Points, in no order, along strands that fork and pass close to each other.
Points whose rows are less than 28.9 apart are linked; no others are. Some points are linked to none.
<17>: [-15  46  -7 -23  17   3  42 -25  34]
<473>: [ 32  24  33 -38  -1 -17  55   1  24]
<244>: [-16  40   3  -8 -14  -3  50  13  26]
<93>: [ 19 -10 -11 -29  60   5 -46 -24 -10]
<201>: [-18  11 -27  12  28  52 -40 -17  -7]
<578>: [-17  16 -25   1  40  49 -43 -31  -9]
<493>: [-18  12 -11   5   2  15   6  10  12]
<424>: [ 29 -23  -5 -29  54  -3 -49 -13 -13]
<518>: [ -3  18  23   1 -40 -23  47  24  13]
<75>: [  1  -7 -10  -6  25   5 -28   2  -2]
<482>: [ -5 -50  -5  43 -33 -12 -32  15 -33]
<179>: [ 22 -56   9  27 -60 -40  10  14 -33]
<196>: [  5   9  26   0 -38 -28  39  23   8]
<497>: [  0  -7 -18  -8  45  22 -46 -10 -13]
<252>: [-18 -13  -9  24  -2  20 -32  14 -10]
<435>: [ -9  14 -22  -7  48  32 -36 -34  -5]
<633>: [-16   4 -12   6   9  16  -8   8   9]
<274>: [  0  42   0 -31  17  -5  43 -23  30]
<261>: [ -7 -38  -1  30 -12   2 -46  16 -27]
<582>: [ 19 -34   1 -11  27  -7 -48   7 -15]
<649>: [ -3  35  25   0 -41 -24  61  26  19]
<401>: [  2  -8 -19 -11  53  23 -54 -21 -20]
<58>: [ 21   9  19 -30   3 -16  30   4  20]
<347>: [  5 -58   1  33 -25 -16 -45  12 -37]
<141>: [-23   7 -19  19   7  40 -28   5  -2]
<425>: [-23  15 -25  15  19  54 -35  -8  -2]
<552>: [ 44 -37  43   6 -54 -44  37  13 -19]
<437>: [ -3  44  22  -9 -34 -18  65  23  23]
<509>: [  2   9 -16 -23  58  11 -26 -40   3]
<377>: [-15  30  -2  -8  -5   2  35   8  23]
<410>: [ -6  -7  -9  -2  16   7 -18   6   2]
<240>: [ 42 -40  33  12 -63 -44  34  12 -25]
<457>: [ 20  37  21 -38   3 -14  59  -6  30]
<82>: [-34  50 -18  -2   9  25  37 -22  32]
<226>: [-26  50 -15 -12  19  15  34 -30  34]
<411>: [ 11  38   9 -39  13 -10  51 -20  31]
<248>: [ 31 -45  21  16 -59 -44  21  12 -26]
<158>: [ 36 -23  46   0 -44 -41  35  15 -10]
<328>: [ 19 -24   9 -12  11 -15 -22  12  -2]
<135>: [ -8  15 -20 -12  50  22 -28 -39   1]
<490>: [-29  31 -16   5   1  24  19  -1  21]
<391>: [ 11 -51   3  31 -49 -31  -2  15 -30]
<449>: [ 14  -1  33   3 -46 -34  41  21   2]
<208>: [  1  -8 -15  -7  36  15 -39  -3  -8]
<170>: [ 20 -15  35   5 -48 -38  32  19  -5]
<80>: [-33  41 -18   6   0  31  27  -6  27]
<520>: [-21  25 -10   0   1  12  22   6  20]
<331>: [ 27 -28  -2 -25  43  -6 -49  -2 -11]
<626>: [-13 -25  -7  31  -9  17 -43  17 -18]
<586>: [  3 -48   1  29 -11  -8 -50  15 -32]
<522>: [ 11  -1 -14 -26  61   9 -38 -36  -5]
<215>: [ -5  34  -7 -27  37   2  18 -41  28]
<11>: [ -2 -52  -4  41 -48 -21 -15  17 -35]
<54>: [-26  -1 -15  27  -6  38 -30  13  -3]
<70>: [-17  48   8  -7 -27  -9  62  19  26]
<589>: [-15 -43  -7  52 -40   2 -36  15 -32]

A fork is a point with three links, a tip a point with one. Leave the first point through the second and follow the links. Name the first fork or tip that comes.
<552>, <240> -> <482>
<437>, <70> -> <520>
<410>, <75> -> <401>
<522>, <93> -> <582>
<80>, <82> -> <473>

Name the points in between on the shortest way along the links from the first point to the second, in order.
<141>, <522> -> <425> > <201> > <578> > <435> > <135> > <509>
<520>, <410> -> <493> > <633>
<509>, <424> -> <522> > <93>
<401>, <410> -> <497> > <208> > <75>
<70>, <493> -> <244> > <377> > <520>
